The views of a scene show one set of named points, each view turned or mirrored, and shifted as a whole, with a little noise and some points left out.
(in the rows, 128 means zero)

Scene 1
View 1
z_607: [110 114 115 143 132 105 140 141 120 149 110 118 107 129 114 106 123 103
 120 111  93 132 124 140 122 109 114 161  77]
z_330: [136  68 120 158 126 144 139 138 132 163  84 107  99 118 131 108 102  96
 121 111 112 160  84 173 166  97  96 151 128]
z_87: [ 93 112 117 137 116 127 116 133 118 109  93 127  87 165 109 104 128 132
 146 112  80 164 138  98  97 133 147 189  76]
z_872: [121  77 131 167 123 168 120 137 116 124  88 122 108 121 137 126 115  97
 140 124 121 176  99 135 150 114 117 155 118]
z_529: [ 80  95 145 129  98 178  78 139 110  72  94 136  79 147 129 129 153 164
 169 114 116 206 126  69  89 147 158 188  74]
z_490: [102  93 145 150 118 165 105 140 108 106 110 128 108 107 137 140 142 121
 145 122 131 177 109 109 122 122 128 157  84]
z_144: [121  73 143 149 120 167 118 141 124 140 101 116 101  92 141 129 126 116
 128 113 137 175  83 150 154 105 102 146 107]
z_373: [123  59 141 140 107 181 107 139 134 137  82 111  75 110 142 119 124 139
 139 103 130 192  73 152 156 109 105 162 121]
z_869: [110 106 113 135 127 107 138 138 128 153 103 115  93 135 110  99 120 116
 121 106  88 137 119 142 124 113 115 167  81]
z_192: [101 140 126 185 157 104 144 143  81 117 140 136 169  99 120 146 128  43
 124 146 117 113 150 109 120 112 125 133  61]
z_654: [ 98 111 141 164 132 151 114 143  96 100 121 133 131 103 131 147 140  93
 144 134 129 159 128  98 117 122 133 148  71]
z_586: [104 112 125 163 133 130 127 139 103 116 112 129 125 123 124 131 127  89
 135 129 112 149 129 114 121 119 128 154  81]
z_383: [ 97 107 144 127 125 130 118 147 115 135 128 121 100  87 129 129 150 132
 122 109 130 149 108 128 117 113 111 151  57]
z_682: [107  85 128 158 111 169 107 133 114 102  79 128  94 149 128 122 120 116
 155 121 105 187 115 109 128 129 139 175 112]
z_687: [102 118 122 128 129 101 135 144 123 150 119 117  98 122 111 107 132 123
 119 107  97 133 124 135 112 113 116 165  62]
z_442: [100 125 110 130 131  87 139 140 122 146 113 119  98 143 103 100 128 118
 121 106  80 126 136 127 104 116 125 172  61]
z_734: [122  93 120 190 137 154 133 134 101 115  95 129 138 128 129 132 104  57
 139 140 111 157 118 127 148 113 125 147 119]
z_466: [132  64 122 148 115 158 128 137 138 154  77 108  82 128 130 105 108 119
 130 103 109 173  83 163 160 104 105 162 126]
View 2
z_529: [112 147 167  97  59 140 111 236 113  95  83  99 141  89  85 149  95 168
 136 198  65 109 152 156 118  68 133 116 187]
z_87: [129 128 148 103  72 143 101 181 139  93  92 101 122  88 139 149 118 145
 165 153  94 148 155 169 119  83 154 105 193]
z_490: [112 175 136 125  97 143 137 193 118 112  95 129 138 111  96 150 118 154
 143 149  74 125 140 133 122 101 114 120 148]
z_607: [130 153 122 124 107 146 125 141 141 110 105 125 116 105 154 150 136 131
 175 111 105 166 143 147 125 116 141 111 159]
z_682: [129 154 139 131  75 116 110 178 117  92  92 122 145 112  95 149 108 144
 140 127  78 124 146 162 131  86 132 112 177]
z_586: [123 158 120 131 113 156 130 155 148 108  94 131 126 113 121 154 133 145
 157 134 100 143 159 134 116 103 133 121 147]
z_373: [120 194 143 130  73  98 135 187  69 117 113 129 143 113 107 142 109 132
 144  91  59 130  99 151 152 118 100 105 161]
z_734: [137 164 101 161 114 128 121 132 145  96  91 149 142 135  95 153 131 136
 142  93  99 131 162 141 125 103 129 124 138]
z_687: [119 156 135 104 103 160 135 161 133 123 111 115 107  91 171 150 135 135
 185 132 101 175 131 141 121 120 134 108 164]
z_330: [133 186 118 146  96 102 131 136  95 116 117 139 134 122 133 144 128 113
 160  53  87 155 109 153 150 130 114 106 156]
z_192: [122 156  94 144 156 191 146 124 189 114  89 147 119 122 129 160 154 151
 161 141 120 152 185 107  96 114 135 137 114]
z_654: [110 175 123 130 119 163 145 176 138 117  93 135 134 115 100 155 126 161
 146 153  87 128 156 117 111 105 118 129 133]
z_466: [132 182 131 136  78  96 125 157  84 112 116 130 138 115 127 142 118 119
 155  68  76 148 104 161 153 123 116 100 170]
z_872: [129 177 122 146  95 115 128 160 110 105 101 138 144 125  97 147 119 136
 141  95  79 130 135 146 136 108 115 114 151]
z_144: [117 199 129 135  99 120 146 172  89 125 113 141 137 119 110 146 122 136
 148  96  72 136 110 136 141 127  98 113 141]
z_442: [126 138 134 102 100 161 120 152 148 114 105 109 103  87 182 150 136 132
 190 133 110 179 144 152 117 112 151 104 174]
z_869: [129 153 132 113  96 138 123 149 127 116 112 118 113  96 167 148 134 126
 181 109 100 172 130 153 128 119 139 103 169]
View 3
z_529: [131 138 200  94 158 101  54 168 154 158  83 141 146 111 108 123 157 189
 129 155 170  80 118 133 203 100 139 145 144]
z_687: [121 121 128 111 159 123  77 104 147 134 108  99  93 124 118 124 158 109
 142 131 129 123 174 141 111 119 125 122 133]
z_872: [109 141 147 128 146  83 118 104 103 168  90 102  95 116 120 133 139 157
 133 145 158 148 107  94 142 147 123 151 133]
z_192: [128 181  76 146 134  62  92 118 137 155  79 120  82 179 136  77 148 147
 173 104  94 154 184 122 103 124 141 131 138]
z_373: [101 109 192 115 154 105 117 100  91 172 108  87 103  98 104 164 147 159
 113 153 174 128 100  98 137 146 115 154 112]
z_490: [120 142 169 122 149  84  88 134 120 168  91 116 114 134 110 124 152 179
 137 134 146 118 133 115 147 123 135 145 121]
z_586: [122 155 119 127 145  86  93 119 137 152  87 116  97 141 126 106 145 146
 149 128 132 137 150 120 134 126 132 136 143]
z_144: [106 122 170 129 147  93 116  99  90 171 105  86  95 122 108 146 150 160
 125 135 149 139 123 100 115 147 120 150 106]
z_869: [113 122 122 113 160 123  91  97 142 134 107  96  90 110 121 128 149  99
 136 140 143 134 155 130 123 127 119 125 147]
z_607: [114 132 114 118 155 113  91  97 140 138 103  97  87 122 123 121 150 105
 144 134 135 138 162 132 115 129 123 126 142]
z_442: [122 129 111 106 162 129  72 105 164 125 105 107  93 118 124 116 154  95
 146 137 132 123 176 146 124 115 125 119 153]
z_654: [125 160 140 132 142  69  87 138 127 163  81 123 107 155 120 103 153 176
 150 124 128 127 149 119 137 120 139 141 128]
z_466: [ 98 111 156 116 154 114 125  83 102 159 111  78  90  91 115 157 139 124
 119 153 171 147 105  97 130 153 109 146 132]
z_383: [122 123 163 120 153 104  78 119 122 155 107 102 102 140 106 129 166 152
 136 124 128 115 169 133 106 119 129 133 102]
z_330: [ 96 118 136 127 150 107 133  73  95 158 109  77  77 101 120 149 139 118
 126 145 159 162 113  94 113 161 109 144 129]
z_682: [113 136 160 111 153  96  98 122 126 160  89 112 114 101 121 133 139 156
 128 157 171 125 101 107 173 131 124 149 149]
View 4
z_192: [ 80 121 147 159 119  81 147 186 145 116  76 170 142 150 186 213 126 194
 158 109  79 163 151 118 189 144  95 171 137]
z_607: [140  97 146 168 117 120 150 152 122 119 116 166 116 117 138 151 132 179
 127 102 113 165 139 119 173 182 101 162 114]
z_383: [161 111 141 142 144 119 172 145 144 131 117 187 124 133 136 168 147 167
 138 129 108 160 154 161 153 151 111 187  87]
z_654: [133 124 144 139 126 104 153 155 161 140  80 163 127 154 148 195 116 161
 155 104  89 171 144 154 161 117 117 166 102]
z_373: [180  94 123 132 123 171 185 119 149 128  89 162  81 121 130 127 129 119
 108 131 121 166 127 160 142 135 152 135  66]
z_330: [139  83 123 153 106 168 179 144 128 102  83 159  79 106 156 122 131 136
  97 133 117 163 124 122 171 167 138 124  97]
z_586: [127 117 145 151 118 101 144 159 147 135  88 159 125 143 148 187 118 172
 151  96  93 173 139 137 171 138 111 163 114]
z_87: [182 110 159 163 110 101 117 129 137 159 122 140 113 132  95 155 105 170
 142  56 115 185 130 140 158 156 108 161 104]
z_687: [156 102 148 164 128 115 150 148 124 127 130 174 124 120 129 154 139 183
 130 104 115 163 147 132 166 185  97 181 109]
z_442: [155 100 156 175 119 104 133 149 117 131 136 165 124 117 118 153 131 193
 132  82 119 169 142 122 172 194  89 177 119]
z_144: [151  98 125 135 128 156 189 138 149 118  82 172  95 126 152 146 136 132
 114 142 110 159 135 154 153 136 142 148  78]
z_490: [162 117 140 133 130 121 161 139 162 146  88 163 113 147 135 175 119 146
 144 110  99 172 138 165 150 116 130 162  83]
z_869: [155  95 145 167 116 126 148 144 120 121 124 163 110 111 128 139 133 175
 118 100 119 168 136 123 171 187 103 161 110]
z_466: [164  82 126 150 108 169 173 129 133 116  91 156  78 109 135 116 126 130
  98 122 124 165 121 133 159 160 142 125  85]
z_529: [212 128 156 130 129 104 127 109 170 188 112 141 114 156  79 172  96 144
 159  61 106 192 131 187 132 104 133 168  68]
z_734: [108 105 132 152  98 126 151 160 150 119  58 142 101 137 169 172 104 149
 131 102  92 174 122 119 178 128 131 123 117]
z_682: [169 108 142 144 107 129 141 127 154 152  85 135  93 136 118 153  99 138
 132  79 108 185 119 150 154 126 138 133  91]
View 5
z_682: [140 119 146 100 144 140 113 128 160 118 159 207  81 118 155 136 113 134
 130 145 175 162 130 111 114 116 150 120 148]
z_466: [140 145 154 124  91 165 102 156 134 118 127 167  84  99 141 139 143 140
 143 118 174 136 137 119 127 154 150  91 150]
z_373: [142 138 174 122 108 165 118 165 157 139 122 191  81  87 146 147 135 150
 153 131 160 119 117 108 130 141 150  92 152]
z_872: [145 116 144 125 123 138 116 145 135 121 124 183 104 110 149 135 134 152
 140 127 163 150 141 108 117 122 154 112 146]
z_586: [117  96 119 117 132 129 139 121 136  89 161 167 115 125 166 143 127 134
 117 127 150 151 156 101 108 100 150 140 124]
z_144: [131 118 156 134 108 152 136 162 141 126 114 174 105  91 151 149 141 153
 148 120 145 118 133 103 127 127 150 105 140]
z_607: [103 122 123 115  97 152 128 124 127  68 173 140  99 118 160 149 139 114
 109 116 154 134 162 110 113 126 146 129 123]
z_490: [124 101 152 114 144 136 150 137 165 120 149 196 103 104 166 151 121 144
 133 138 140 130 130  93 117  99 149 130 134]
z_529: [118 112 167  78 179 147 148 118 212 124 195 240  57 110 173 159  89 123
 122 169 158 142 103  95 115  93 141 137 143]
z_442: [ 89 125 121  99  98 160 130 113 137  54 203 140  87 120 164 155 129  97
  95 122 157 132 163 109 110 126 140 139 116]
z_383: [ 97 109 147 121 111 155 166 141 157  97 161 162 105  96 170 167 134 130
 126 126 123  98 140  92 122 108 143 133 120]
z_734: [145  97 117 129 130 115 112 129 112 104 123 173 126 129 153 121 134 152
 130 123 166 174 163 111 105 106 159 127 138]
z_330: [137 141 144 138  75 162 103 161 111 110 111 145 103  98 138 135 155 145
 144 104 166 132 152 121 127 154 155  91 142]
z_687: [ 91 123 129 110  96 160 140 125 141  69 184 143  93 111 164 160 135 108
 106 120 144 119 156 104 119 125 141 134 118]
z_654: [119  81 128 119 150 119 156 125 150 104 152 184 122 118 173 148 122 144
 123 136 136 139 147  89 110  83 152 146 124]
z_192: [106  66  87 132 132 104 160 110 105  64 151 139 158 138 175 139 137 137
 106 112 128 151 185  92  99  75 153 164 105]
z_87: [109 126 136  81 138 152 120 109 166  82 209 191  65 123 163 149 107 104
 102 148 173 156 139 112 108 117 142 137 132]
View 6
z_383: [ 92 173 118 155  93 134  96 129 155 110  83 108 143 145 145 143 117 150
 131 139 127 111 137 126 109 117 107  92 174]
z_607: [140 157 112 145 112 132 110 133 184 102 107 112 134 157 135 142 118 142
 115 133  92 130 110 119 109 107 124 132 179]
z_734: [124 192 129 145 138 160 114 146 155  97 101  94 142 156 114 151 128 126
 113  97  70 141  99 104 111 134  93 154 127]
z_654: [ 94 194 108 162 121 160  81 113 143 115  77  99 161 132 137 157 134 150
 129 110 101 133 119 124 120 112  89 121 124]
z_529: [106 172 171 161 125 130  49  77 101 157  84 128 218 121 127 140 126 175
 210 132 117 138 122 132 132 114  81 119 162]
z_442: [150 141 105 145 113 127  97 110 194 114 109 123 146 149 146 141 121 159
 125 146  97 137 106 127 115  90 132 129 198]
z_872: [111 192 158 145 127 146 113 151 132 101  99  97 150 161 108 141 117 126
 138 104  87 128 114 103 108 149  88 139 142]
z_192: [108 192  48 159 125 178  94 118 189  97  78  90 129 131 150 171 141 145
  70 107  85 145 106 121 117  86 109 131 110]
z_869: [142 151 116 144 110 127 110 129 185 104 111 117 136 158 137 138 117 147
 120 138  95 131 108 119 107 107 128 131 189]
z_687: [131 152 111 149 102 127 102 123 182 108 105 118 139 151 147 139 117 153
 123 144 108 123 117 126 110 103 127 117 193]
z_330: [128 176 167 137 114 130 142 180 155  83 117 100 121 180 104 131 108 113
 122 113  83 115 114  97  95 157 104 141 175]
z_87: [151 149 142 149 131 129  76  91 157 137 107 130 184 139 131 136 125 166
 167 139  90 146  99 129 124 100 114 143 181]
z_682: [123 179 169 148 136 139  88 118 127 125 102 112 182 145 110 141 122 145
 168 114  82 138 107 115 118 134  90 148 152]
z_466: [128 170 186 138 117 122 133 168 143  95 118 108 139 179 103 126 105 120
 145 121  90 117 117  98  98 160 102 138 185]
z_586: [118 179 109 153 123 152  94 120 160 111  92 104 153 142 131 152 129 148
 120 116  89 139 109 120 116 110 101 133 142]
z_144: [ 92 191 161 147 106 137 118 165 133  95  91  96 138 163 114 137 110 125
 136 115 109 109 133 105 102 156  89 112 160]
z_490: [ 91 190 142 157 116 145  84 123 126 119  80 103 169 139 126 147 123 147
 152 116 110 124 126 121 117 131  84 113 144]

In a view up to two points have been moved. Name them for each view, in the order of its rows, or write none.
view 1 => none
view 2 => z_607, z_654
view 3 => z_682
view 4 => z_586
view 5 => z_330
view 6 => z_734, z_869

Scene 2
View 1
z_783: [165  93 134 120 122 100 124 154 193 135 132 129 116  65 150 140 148 122
 137 149 119 154 161 102 140 117 149 110 162]
z_677: [153  98 152 145 138 102  61 121 176 165 136 106 137 187 128 159 164 123
 106 147 137 124 141 130 128  89 166 112 157]
z_756: [148 114 139 116 126 124  89 127 155 150 132 111 119 159 128 155 155 119
 116 153 125 128 137 128 131  96 141  99 161]
z_376: [151 119 132 104 125 140 119 131 153 134 130 122 111 121 131 147 147 106
 142 159 114 149 138 122 138 115 125  92 161]
z_945: [158 106 137 118 127 119 112 139 174 141 131 121 116 108 138 145 150 115
 135 153 119 149 147 116 139 111 139 101 160]
z_808: [146 106 150 121 115 125  94 147 145 141 113 112 118 168 134 142 153 101
 143 145 130 135 157 121 121 123 137 102 163]
z_122: [151 107 151 136 133 120  73 120 162 157 132 109 135 187 126 156 156 111
 122 152 132 133 139 131 129 101 152 103 157]
z_361: [152 111 131 107 120 118 113 142 169 140 130 121 110 103 139 148 151 120
 127 152 117 139 146 117 137 105 138 102 163]
z_260: [156 107 138 134 141 106  74 110 182 166 149 111 134 157 124 165 160 135
  92 154 126 124 127 134 140  74 164 106 156]
z_662: [150 108 137 118 121 104  88 137 171 151 132 113 119 132 137 154 158 130
 106 144 127 122 146 122 132  88 156 106 162]
z_667: [144 116 139 100 110 133 116 151 142 131 114 118 105 127 140 140 149 104
 147 149 120 141 152 119 129 122 125  96 165]
z_24: [155 123 135 119 143 148 103 105 158 146 143 120 123 150 119 158 147 103
 134 170 114 153 119 132 144 105 126  87 157]
View 2
z_756: [182  91 123 104 133 152 145 152 120 102 162 135 163 129 129 135 109 146
 158 139 125 127 130 147 127 126 116 118 160]
z_945: [176 108 133 112 118 133 130 129 117 115 163 120 147 138 124 150 138 125
 153 141 133 135 143 152 130 139 143 133 170]
z_361: [171 110 134 106 122 128 130 127 113 122 163 124 158 135 117 155 140 125
 152 147 139 140 144 153 130 133 147 135 165]
z_260: [186  71 111 124 133 164 152 162 117  76 176 139 144 122 152 156  93 139
 167 132 101 113 130 140 125 121 127 129 153]
z_376: [185 120 127  94 113 130 132 139 120 125 156 119 158 133 113 131 139 130
 152 136 131 143 135 150 141 145 127 116 169]
z_808: [168  97 136 106 138 157 137 137 126 114 150 130 161 146 115 118 124 157
 147 145 154 131 132 158 112 128 108 116 179]
z_667: [172 117 139  91 124 134 129 128 118 132 150 125 172 140 103 127 140 142
 146 148 151 143 138 156 128 135 124 117 170]
z_662: [172  82 128 115 137 150 143 141 112  97 168 137 162 128 132 162 112 138
 156 147 127 129 138 148 121 117 135 135 154]
z_677: [177  63 120 132 145 179 151 157 125  73 167 141 140 136 147 140  90 155
 160 137 120 110 129 147 107 116 113 126 167]
z_122: [181  84 123 117 136 168 144 154 128  92 158 134 146 140 132 119 105 154
 157 136 131 120 125 150 116 126 104 116 174]
z_783: [163 110 141 124 117 123 119 109 112 117 170 116 139 144 123 176 156 110
 148 151 140 140 156 157 128 139 172 153 174]
z_24: [203 113 113 101 110 144 136 157 127 106 160 120 142 130 127 118 121 134
 160 122 111 131 123 144 145 149 112 106 171]
View 3
z_361: [131 128 101  91 127 128 154 158 130 124 132 119 149 163 101 120 123 129
 120 141 123 126 123 126 135 136 141 128 132]
z_260: [142  96  87 125 100 124 171 173 139 123 149 148 166 161  85 134 150 188
 126 102  99 123 138 111 126 118 122 144  90]
z_662: [134 102 104 113 116 125 168 166 130 119 145 124 151 165 100 125 134 154
 130 119 111 123 131 129 140 126 135 136 116]
z_677: [137  84 104 137 118 127 173 162 136 120 160 164 163 152  88 132 144 185
 121  93  95 124 133 119 126 110 132 133  93]
z_808: [126 109 123 117 162 126 169 141 134 117 145 160 148 142  94 127 121 158
 104 112 120 119 112 140 137 134 147 125 139]
z_122: [134 105 105 123 139 127 172 153 140 120 145 171 161 144  85 131 134 182
 106 102 110 120 121 123 125 124 135 132 117]
z_667: [124 132 116  94 157 126 163 145 130 121 130 135 143 149  98 122 115 139
 105 134 134 118 109 139 142 149 146 130 156]
z_945: [130 131 105  92 135 132 154 150 128 124 132 129 149 159 100 117 118 121
 115 141 126 127 117 125 129 132 146 122 133]
z_783: [131 128 108  87 121 135 143 150 119 124 135 113 143 170 111 110 115  85
 130 158 123 139 122 122 125 117 157 110 119]
z_376: [131 144  96  84 142 128 157 152 135 125 122 136 151 150  90 123 120 144
 102 140 133 121 113 122 129 147 136 132 146]
z_24: [135 145  81  90 133 131 161 156 144 130 121 160 165 144  74 130 133 173
  95 126 125 122 117 106 113 143 124 139 129]
View 4
z_677: [151 142 129 139 162 123 155  94 161 136 161  98 104  95 135 135 120 130
 128 109 157 123 142 123 129 137 141 122 139]
z_662: [155 148 145 134 150 126 154 123 145 128 146  98  98 109 127 133 135 138
 120 136 148 114 148 124 140 129 141 112 139]
z_24: [126 153 125  92 153 127 151 125 150 132 147 109 104 103  91 126 176 135
  80 139 131 107 124 120 126 165 153 127 141]
z_376: [134 151 136  99 140 139 148 148 139 123 132 108 101 122  91 129 175 139
  89 155 128  85 131 129 149 145 151 114 147]
z_783: [144 160 151 125 138 162 138 185 151 111 105 114 115 131 111 126 151 139
 135 156 123 109 146 166 143 115 140 110 165]
z_756: [145 146 136 117 150 123 157 116 142 131 153  98  96 105 114 135 151 136
 100 134 146 104 138 114 140 143 149 115 135]
z_260: [148 157 137 128 162 113 163 109 153 133 157 102 100  88 131 128 135 137
 110 129 148 149 153 121 108 145 139 123 130]
z_667: [142 141 139 110 135 144 142 144 133 123 133 100  98 131 100 133 167 139
 100 151 136  64 128 126 169 135 151 108 150]
z_122: [141 139 122 119 156 126 151  97 159 138 158  98 102 101 115 135 142 130
 107 115 151  98 128 117 139 149 149 123 141]
z_361: [144 155 149 117 140 141 147 157 138 119 127 106 103 122 109 130 158 141
 111 156 130 103 143 137 146 131 145 109 149]
z_945: [140 151 141 114 144 145 144 154 147 121 126 109 107 121 106 129 159 136
 112 147 131 101 136 143 143 133 145 114 153]
View 5
z_122: [144  99 144 109 104 145 136 116 143 146  86 152 139 124 142 121 162 130
 160 128 127 112 108 136 119 104 128 117 129]
z_662: [137 116 164 107 136 142 151 122 132 132  80 129 146 137 135 124 167 115
 145 118 125 132 127 146 116  97 100  99 141]
z_756: [142 107 150 101 118 138 139 122 138 149  86 135 148 133 139 123 156 127
 146 131 131 126 117 141 123 107 116 108 141]
z_808: [134 106 140 120 118 146 125 129 142 134  89 152 131 129 174 121 154 128
 140 121 125 130  89 142 122 116 121 112 141]
z_677: [145 100 156 106 113 148 158 107 143 142  74 162 137 129 119 122 185 121
 172 127 125 100 125 136 106  93 119 118 120]
z_361: [138 119 162 112 133 138 129 127 125 123  89 105 154 129 158 124 144 118
 129 111 120 152 125 146 131  97 102  92 152]
z_260: [150 105 164  93 117 137 160 109 135 148  76 132 153 130 103 125 175 120
 166 130 129 110 148 138 115  87 112 108 127]

In a view up to two points have been moved. Name them for each view, in the order of its rows, or write none.
view 1 => z_122
view 2 => z_361
view 3 => z_260, z_945
view 4 => z_677, z_662
view 5 => none

Scene 3
View 1
z_263: [152  93 141 138  85 106 124 161 131  92 136 125 151 110 158 161  52 127
  59  89 142 108 102 145 161 107 161  98 134]
z_91: [ 75 120 143 181 120  82 114 110 132 134 113 116 163 115 130 138 125 129
  83 104 159  78 151 126 148 148 142  72 108]
z_561: [123  98 152 129 105  96 138 139 130 112 117 115 145 105 161 162  82  71
  53  91 147 102 124 126 137 136 178  90 101]
z_630: [ 77 119 152 172 137  71 129  88 132 149  86 140 133 133 127 134 147  81
  56 126 157  80 172 115 123 162 153  67  79]
z_273: [ 77 119 160 159 124 101 118 112 116 143  97 165 123 134 133 154 136  66
  63 101 143  76 182 119 119 157 158  82 103]
z_382: [ 65 120 153 162 126  80 126 112 130 138 116  89 175 100 143 146 127  90
  85  93 163  81 151 118 139 164 159  75  94]
z_753: [154  96 143 141  79 118 111 166 127  86 138 145 140 117 153 163  51 141
  64  85 137 103 110 148 161  99 153 102 149]
z_701: [ 72 126 155 180 111 114  91 127 119 133 118 163 143 130 121 151 130 133
  97  86 145  65 174 135 145 144 132  87 139]
z_890: [ 88 113 149 153 104 100 114 144 127 117 136  96 177  95 148 157  98 118
  94  77 156  84 132 129 155 141 152  88 126]
z_767: [ 68 127 148 192 124  93  99 100 126 145 101 161 138 140 114 136 146 131
  82 113 150  67 180 125 137 153 132  72 115]
z_253: [ 97 114 151 165 118  94 119 111 126 134 103 155 129 132 130 147 123 101
  63 109 144  82 163 125 134 143 149  79 105]
z_790: [ 84 119 145 186 113  96  99 115 126 132 116 149 147 129 118 138 125 147
  87 104 150  73 161 135 150 139 132  78 129]
View 2
z_273: [186  83 104 131  83  94 203 113 124 135 152 147 106 120  68 121 107 123
 141 121 116 122 175 120 191 142 188 115 160]
z_630: [189  59 112 137  99  86 191 114 134  98 158 143  98 141  97 111 106 102
 141 107 113 117 179 100 187 153 177 107 149]
z_253: [175  97 107 135  91  92 187 122 124 123 136 125  97 129  84 117 114 117
 129 119 125 119 160 114 168 140 173 123 165]
z_701: [166 125 128 108  72 109 171 114 126 157 125 116  80 132  71 110 112 119
 155 144 104 132 161 122 168 139 162 156 159]
z_561: [153 103 108 139  98  72 186 141 117 113 131 145 118  95  62 134 149 137
  87  78 149 121 127  95 136 125 200 126 173]
z_890: [142 117 148 104  85  85 153 133 121 124 121 137  90 109  61 124 152 128
 119  93 117 132 130  87 129 130 182 168 155]
z_91: [161  93 142 113  92  88 157 122 131 109 132 121  79 138  92 112 128 104
 140 111 111 126 154  90 153 147 166 148 147]
z_767: [179  93 122 120  84 105 172 110 133 129 136 114  78 152  93 107  99  99
 161 144 103 127 178 120 182 151 156 136 151]
z_263: [128 154 110 134  95  78 168 149 109 127  98 106 106  98  69 130 158 140
  78 100 168 122 100 107 106 113 177 152 189]
z_753: [128 171 106 131  89  88 171 146 107 144  90  95 101 100  66 129 151 140
  79 118 168 122 101 122 110 111 170 157 194]
z_790: [166 113 124 117  83 103 164 118 130 132 122 101  73 150  96 106 110 102
 151 144 113 126 163 119 164 145 150 149 158]
z_382: [162  72 147 110  92  80 165 123 132 104 147 155  95 118  73 120 140 113
 136  82 102 128 156  77 156 145 189 144 139]
View 3
z_753: [142 113  59 139 118  67 159 235 144 130 144 126 142 141 136  94 152 129
  69  68  70 105 153 124 185 133 131 113 114]
z_630: [ 91 153 139 161 131  84 103 134 140 137 175 138 157 141 160  92 101 159
 147 125 181 130 131 152 114 109 147 113 126]
z_91: [116 137 110 158 110  88 120 154 140 137 143 138 148 145 178  78 114 148
 132  87 155 126 139 142 130 126 110 132  87]
z_890: [113 137  88 159 102  81 142 189 143 155 124 145 131 149 172  85 100 150
 109  67 124 114 139 129 163 128  95 107  84]
z_561: [ 84 139 107 150 126  55 140 201 131 160 150 148 129 158 156  97 101 165
 103  96 134 105 133 135 173 105 143  80 128]
z_767: [131 149 121 169 116 109 103 127 164 120 169 127 171 125 156  93 114 136
 140 105 155 143 145 147 110 130 121 132  98]
z_701: [144 153 102 172 109 116 115 151 178 124 160 123 168 123 150 102 104 132
 121  87 122 140 154 135 130 137 105 120  91]
z_263: [125 113  68 137 118  58 160 233 130 139 140 136 132 151 147  88 144 143
  74  69  85  97 144 126 189 124 135 106 117]
z_253: [111 143 110 156 125  83 122 169 149 134 169 131 153 137 145  99 114 148
 117 106 136 123 142 141 143 117 145 105 123]
View 4
z_701: [133 163 121 162 118 149 159  86 133 118 110 142 142 125 173  91 113 160
 106 143 132  85 171 150 129 155  76 149 140]
z_273: [139 148 115 157 127 160 134  85 162 104  96 140 154 105 150 109  88 137
 104  85 128  99 162 126 158 142 106 147 123]
z_561: [124 155 103 139 121 102 134 156 135 128 143 129 150 129 167 128  87 108
  96  79 141 111 161 106 163 106 106 109  90]
z_263: [114 173 104 131 106  68 139 167 106 138 163 113 137 156 193 131 119 136
  83 121 153 129 156 121 140 122  87 104  89]
z_890: [125 163 117 156 119 112 167 148 115 142 146 144 144 131 183 102  96 113
 110 131 137  72 180 130 143 115  79 119 116]
z_382: [143 141 119 158 135 138 157 131 137 128 116 157 152 106 163 100  73 103
 130 115 118  54 189 113 157 105  99 122 119]
z_753: [112 180 107 130  98  68 140 156 103 139 166 107 133 160 199 124 132 148
  75 131 159 139 151 135 131 135  81 112  95]
z_767: [160 141 119 158 130 166 137  65 147  97  81 145 148 108 161 100 100 172
 122 157 108  77 178 132 138 156 101 143 136]
z_253: [144 147 112 148 124 137 131 101 144 108 103 134 152 117 161 116  95 150
 105 117 126 100 166 122 149 138 105 130 114]
z_790: [152 152 119 154 122 143 143  88 129 111 100 137 144 122 174 102 112 169
 115 169 116  83 177 135 129 154  90 134 129]

In a view up to two points have been moved. Name them for each view, in the order of its rows, or write none.
view 1 => z_790
view 2 => none
view 3 => z_561, z_253
view 4 => z_767
